Points, in no order, along strands that fork, close into loops and pass close to each other.
Points whose rows are less than 32.6 apart are linked; no others are. Some points are linked to none.
dega: [ -5  -5   4 -11 -11 -21  -4   6  -2   4 -10  12   1 -10 -11 -20  18  10
  23  -3 -22]
mif: [ -2 -20  20  -9   1 -16   7  -4   1   0  27  -2   5  -4 -19  18  25 -11
   9  10  -2]
Denaf: [ -4  17  19   6  -6 -20   9   3 -18  -9 -17  22  -9  -6  -6 -21  -6  10
   9 -16   2]
kel: [ -6  21  -6 -11 -18  -9  -7   1  16  33 -15 -12   6  -5  23  14   4  -2
 -12   0 -20]
pakov: [  6   1  12 -14   6  11  19  18  -3  -6 -22  -2   5  12  27   0 -11  -2
  -7  -3  12]
Pov: [-11  -6   0  14  -8   5  -6  -7   2 -31   3   8  15  -1 -22 -17  -8   4
  10 -19  19]
Tutip: [ -1  -2  11 -17  -8   3   3  23 -13   5  -6  -1  13  14  14   3  11   4
   0  -5  -6]
Mepid: [  0   2   3  -5   4  -8  -7   7 -15   2   8   2  -4   2 -17  -5  14 -10
   4   8  -8]
Kagav: [ -8  -7  21 -12   7  -5 -10   3 -11   4  26  -7  13   9 -14  19  10 -13
   5  10   6]
depi: [ -2 -28  -4  -3   0  15  -3   0  -5  -4  11 -19  18  -1   7   7  -6   7
  -2   8   2]
gif: [  1  21  10  15   6 -18  16  -4 -11  -8 -16  27 -17  -7  -3 -17  -7   5
   7 -11   2]
fuz: [  3 -24   2 -14   2  13   7   7  -8  -6   0 -24  14   7   5 -12  -1   0
  -6  -7  -3]
kagek: [  6  11  19   0  17   4  23   0  -4  -8 -15   0   1  11   9 -16 -13  -8
  -9 -23  19]
Far: [  3  13   5 -12  -9  -2  -1  19   6  18 -22   3   3   9  37  22   8   3
  -7   6  -7]
komeg: [  3   8   6  -6  34   7  15  -5   8 -13  -7   2  -6  12   6 -11 -15 -11
  -8  -4  19]
sopi: [  2 -15   6 -15   3  10   2  15 -10   0  -3 -20  12   4  16   2   0  -4
  -8   8  -3]
pamo: [ -5 -20   0   6   1   5  -4  -6   1  -7  27  -3  13  -8 -17  18  13 -10
  15   7  11]
fidi: [ -3   5   9 -12  -7 -20  -8  11 -13  -1  -7  13  -5  -1 -15 -14  17   1
  17   0 -14]
fiti: [ -2  18 -25   8   6  -7   1 -24  29   8  -7   4 -28   1  15   8  -4  14
   0  -1   5]
Befu: [  6   6  -8   3  19   2  -5  -2   2   5   1  -5 -15   3   4  18   2 -11
  -9  22  -1]
mika: [ -5 -15 -13  11   1  17 -10  -4  -3 -12  20  -3  10  -8 -15   7   4  -8
  10   4  12]
bibo: [ -3 -12   5   6  -5   0  -4 -11   4 -25   2  -1  11   8 -25 -25  -9   1
   4 -26  11]
pude: [ -2 -29 -15   6  -4  16  -1  -5   2  -4  14 -10  18  -8   1   4   2   9
   6   1   0]
sus: [  0  17 -10  25  11  -9  13 -19   7  -6  -5  26 -23  -6   6  -2 -12   9
   4  -7   7]
Mugop: [ -6 -14  -2   6  -5   7 -10  -6  -3   4  26  -4   0 -13  -9  25  12  -9
   4  15   7]
sasit: [  6  -2   2 -12  -3  11  15  16   2   3 -23  -4   2   1  38   1  -8   4
 -10   4  -2]
kular: [  3 -20  -5   5  -6  -3   2  -9   1 -22   1  -1   7   1 -23 -26  -1   7
  11 -18  -2]
givok: [  0  -9  11 -11 -10  -9   5  11  -6  -9  -3   2  13  13  -5 -15   9  11
  14 -20 -10]
bev: [ -5  -7  13 -11  -8  -9  -7  -5   2  17  22  -7  -9 -18   6  31  20 -12
 -19  17  -6]
taf: [ -4  -2 -27  12 -14  15  -6 -12  13  17   0  -4  -1 -18   5  -4  -9   9
  -6   3  -8]
Nale: [  1  18  -1  18  10  -7   9  -8  -2 -11  -6  25 -16  -3  -7  -8 -13   5
   0  -3   8]
Duvul: [ -2   2 -16   1 -11   0  -9 -17  19  25  -1 -26  -2 -21  14  16  -2  -6
 -19  15  -4]
lof: [  0  -8  13 -19 -14  -6   5  21  -9   1  -7  -1  18  19   4  -5  21   2
  13 -16  -8]
zazi: [  0  21 -19  19   2  -7   6 -22  21   6  -8  18 -26  -6   9   0 -11  13
   3  -5   3]
suve: [  0   6 -24  19 -10  14 -17  -7   7   5   7  -2  -7 -14  -1  15   1   0
   4   9   7]
rem: [  5   6   2   3  18  10   9  -2  -2 -12  -3   0  -2   7  -8 -15 -17  -4
 -13  -6  16]
kas: [  4   1  -6 -13  23   6  18   6   9  -7 -20   3 -17   8  21  -1   5 -17
  -5   9   1]
buvi: [ 12 -27  -1   5  -1 -10   6  -8   8 -14   1  -9  12   2 -25 -16   9   2
  20 -11  -9]
Mes: [  0 -14 -15   8   4  18  -4  -3  -6 -11  10  -5   7  -3 -12  -6  -6  -2
  -2   1  10]
seluv: [ -3  10  16 -14   0  -2  -5  20 -14   1   1   4  10  19   2   5   3   2
   3  -3  -1]
vof: [ -4 -12  21 -10   5 -17  -6  -2  -5  -3  24  -3  11   5 -27  11  18 -13
  17   7   2]
mosi: [  2 -29 -14   7  -7   1   8  -7  10   3   9  -5  20  -9  -4  -7   7  14
  13  -2 -11]
Zaped: [  9   6  -7  -3  22   5  14   5   0  -5 -10   3 -15   5   3  -8   1 -10
 -10   7  -2]
vaso: [ -2 -23   5 -10  -2   8  -4   6  -6   4   9 -23  13  -6  20  16  -2  -1
  -8  18  -4]
kuzo: [  0   6 -12  21  -9   8   9  -9   1   2  -4  16  -6 -13   7 -10 -19  21
  -5  -9   3]
vab: [  3   2  -7   6  13   9 -10  -1  -7  -2  10  -3  -4   2 -11  10  -2 -11
  -5  17   7]
tuz: [ -8  15  -6  -5 -19 -11 -12  -4  11  32  -1  -6   1 -10   7  10   8  -1
  -5   5 -22]
Pab: [  1   5  10  -9   6  -4  -7   7 -12  -6   5  -1   3  13 -21 -11   6 -11
   4  -4   1]
salus: [  0   3   3 -16  33   6  14   0  10 -13 -11   1 -13  15  17  -2  -8 -17
  -2   6  11]
guvur: [  2   5  15   9   6   4  19  -2 -12 -10  -8   0   5   5   2 -20 -17   5
 -10 -24  14]
pas: [ -5  -4  -7   4  -9  -6 -11  -6  -1  16  15   2  -4 -15  -7   7  13  -4
   4  14 -13]
pufe: [  5   8  16 -12   8   8  16  14  -7  -5 -15  -2   5  15  10 -10  -7  -5
  -8 -15  14]
vepes: [  2  14  21 -15  12  -3 -15   9  -6  -1   6  -3   9  20 -20 -12   5 -16
   0  -6  11]
Fizaz: [ -7  -4   0  -1 -14  -8  -8 -15  10  21  23  -3 -13 -25  -4  25  20 -13
 -13  16  -4]
Zefus: [  8 -10  -4  -2   4  13  14   3  -9  -9  -7  -9  -2   1  -1 -25  -9   3
 -14 -13   0]
fet: [ 16 -21  12   6  -1 -18  -2  -7  15 -19  -9  -8  16   7 -33 -10   2   0
  25 -14  -4]
nipo: [  8  14  14  -4  -1  -5  12   6 -10  -9 -17   8 -10  10 -14 -28   4 -15
   0 -23   6]
gab: [-11  -2  -7   6 -21  -9 -13 -17  12  22  19   1  -7 -27 -10  16  16 -10
   4  13  -7]
nusa: [ -9  -3 -22   8 -19   7 -10 -17  16  25   7 -14   2 -21   4  11   1  -2
  -6   7  -8]
zized: [ -5   0  15  -6  -2 -11  -8   0  -8  13  23   1 -11  -8  -6  28  21 -16
  -8  20  -5]
nul: [ -3  13   9  10  -8  -4   6   3  -9   1  -3  18   1   1  10  -1 -16  24
   0 -12   1]
maku: [  4  -1  15  -6  -7  -6   2   0  -6 -15  -8   0  -4  11 -20 -31   0  -9
   4 -29  -2]
kezug: [ -4  11  -6  17   3  13  -5  -1  -3 -17   2  14   2   1  -8   1 -17   5
  -2  -3  18]
Let: [  4  -3  -2 -11  -9   6   1  13   6  12 -16 -14   6  -6  38   8  -6   3
 -13  13 -11]
Vuriv: [  6  -6 -10   3  12  15   6   0  -7  -9  -1  -7  -3   1  -6 -13 -11  -1
 -13   2   6]
geko: [  6   2  -9  -1  10   3  -2  -2  14   1 -10 -11 -12   4  28  17 -13   4
  -7  18   0]
lamo: [ -6  -4   5  -2  -5 -14 -12   1  -8 -15   0  12   5   0 -24 -11   3   9
  19  -4  -2]
Gaf: [-17   1 -18   2 -24  -7  -8 -14  16  23  -2   2   5 -20  -9  -6  -4   5
  11   0 -24]
dep: [  4 -27  -6  -3   2   8   5  -3  -3  -9   7 -16  13   5  -9 -13   3   3
   1  -8  -3]
Nepel: [ -1  13  -9   3 -14   0 -10  -1  11  21  -5  -6   1   0  18  14  -8  19
  -7   4  -8]
Sinel: [  3  12   9 -13   5   2   6  18   3   4 -18   3  -2  16  32  20  -3   3
  -3   7   1]
zimot: [  3 -14   8  -9 -10 -20   4   6   1  -6 -10   4   8   1 -12 -20  16  11
  25 -13 -18]
nit: [ -1   1  -1   2   8   0 -12  -1 -13  -2  16   1  -2  -1 -26   2   6 -16
   2  14   5]
Bis: [  1  12 -16  20  -1  12 -13  -2   1  -6   3  11  -8  -3  -5  12  -8   3
   2   6  11]
tenuf: [ -2  17  13   1  -8 -11   4  11 -13  -2  -7  22  -3   2   1  -8  -6  16
   5  -9  -4]
zafa: [  9  11   1  -5  10   2  15  10  -7  -6 -12   4 -12   8  -7 -20   5 -12
  -6  -8   2]
daru: [ -5  13   2 -13 -19  -5  -8  13   6  28 -12  -3  10   2  30  16   9   4
  -7   1 -18]
Vemiv: [  3  14 -16  14  -1  -1 -11  -5   2   5   1  14 -16  -7  -9   2  -2   2
   2  13  -3]
Veze: [  6  -5  -4  -4  -1   7  -4   5   4   5  -7 -18   1  -2  30  16 -13   5
 -11  20  -4]
tunel: [  3   8  -1  19   4   0  25  -8  -4   2 -11  13  -8  -8  18 -13 -17  16
  -6 -14   2]
duni: [ -9  14  -3  14   0  10 -21   3  -2 -20   9  16   8   1 -18   6  -9  -3
   9   1  21]
badin: [ -1  14  22 -17  13  -1 -12  16 -10   3   6  -2  13  21  -7   4   1 -11
  -1   3  10]
pifi: [ 3 16  0  2 -1 -1 -4  6  3 10 -6  5 -6  9 18 15 -9 17 -6  5 -4]
bep: [  2  -2 -20  12  -6  14   6  -6   5   8  -3   4  -5 -14   9 -12 -14  17
 -11  -2  -6]
Nebep: [ -7   4   4  15  -3   6   0  -5  -7 -21   2  11   9   2 -14 -14 -17   8
  -2 -16  20]
moku: [  6   9 -15   7  13   3  -3  -7  12   2  -5   0 -18   5  12  16  -8   5
  -5  13   2]
Kiz: [ -4  -5  15 -10   8  -2  -5   4 -13   7  20  -9  -1   0  -7  20  14 -19
  -6  17   1]
tomil: [ -1 -16  11 -14  -1  -7   8   7 -10  10  12  -9   1  -6  -3   4  32 -19
  -3   6 -12]
fetof: [ -3   9 -14   4  17  -2   2 -19  20  -5  -5   5 -28   9  22  15  -9  10
  -1   2   8]
Riso: [-11   4  -4  12  -7   3 -24   3  -3 -18  11  14  11  -4 -18  10   1   0
  22   2  12]
vubi: [  6 -13  20  -9   1 -13  -4   1   6 -10   5  -9  21  21 -21  -6   7  -3
  20 -16  -3]
dak: [  4   6 -15  -3  -2  -4  -6 -11  23  18 -12 -25  -5 -11  28  16  -6  -1
 -15  18  -6]
lubol: [  0   4   8  12  -3   3  19   0 -13  -4  -6   9   4  -2  12 -11 -19  20
  -6 -19   6]
Giso: [ -2  -5 -14  11  -7  10 -15  -7   1   9  16  -8  -5 -15   0  23   6  -6
  -2  16   6]
gedak: [  2  16   8  -5  14   1   1   9   2  -2  -7   6  -5  19  17  19 -12   6
  -3   6   5]
ridi: [  7 -10   4  -8  -4   5   8   4  -8 -11  -5 -10   0  10 -10 -28   2  -6
  -4 -25  -4]
bubit: [  1 -22 -13   1  -4   4   6  -3  -3  -1   7  -8   6  -7  -7 -19   8   6
   1  -3 -13]
Koto: [ -3  11  -9   2 -11  -7 -10   0   2  21   2   4  -7 -11   0   2   8   1
  -1  11 -19]
geg: [  7  12 -10   6  14   0   3   1  -3  -1  -3  10 -17   1  -7  -5   0  -4
  -5  11  -4]

A fork is a point with three links, a tip a point with one. Leave the first point through the second and follow the links. Name the first fork or tip that comes.
givok, lof -> moku
pifi, gedak -> mif
vof, Kagav -> Nepel
Pab, vepes -> fidi
fetof, fiti -> lubol

A piece is all that can be reached along the links. How many separate loops has the piece of each point below (a circle has one, a figure eight two, a Y none), and how many tips (points with one link)?
lubol -> loops 1, tips 2
Far -> loops 0, tips 2
Nebep -> loops 2, tips 2
mosi -> loops 1, tips 0

A tip is a point with one link. Name the tips that can be reached along the links from each point below, in the order of the rows.
kagek -> fidi, dak
komeg -> fet, Riso
Fizaz -> mif, Nepel

Name the points in between on the shortest way along the links from the first point to the second, in order.
Mepid, nul -> nit > vab > Befu > moku > fetof > fiti > zazi > sus > Nale > gif > Denaf > tenuf
vof, gedak -> Kagav > Kiz > zized > bev > Fizaz > gab > pas > Koto > tuz > kel > daru > Far > Sinel
pakov, dega -> sasit > Let > Veze > geko > moku > Befu > vab > nit > Mepid > Pab > vepes > badin > seluv > Tutip > lof > givok > zimot
Giso, fet -> suve > Bis > kezug > Nebep > Pov > bibo > kular > buvi
kuzo, Let -> tunel > lubol > guvur > kagek > pufe > pakov > sasit
Vuriv, duni -> Mes > mika > pamo > Mugop > Giso > suve > Bis > kezug
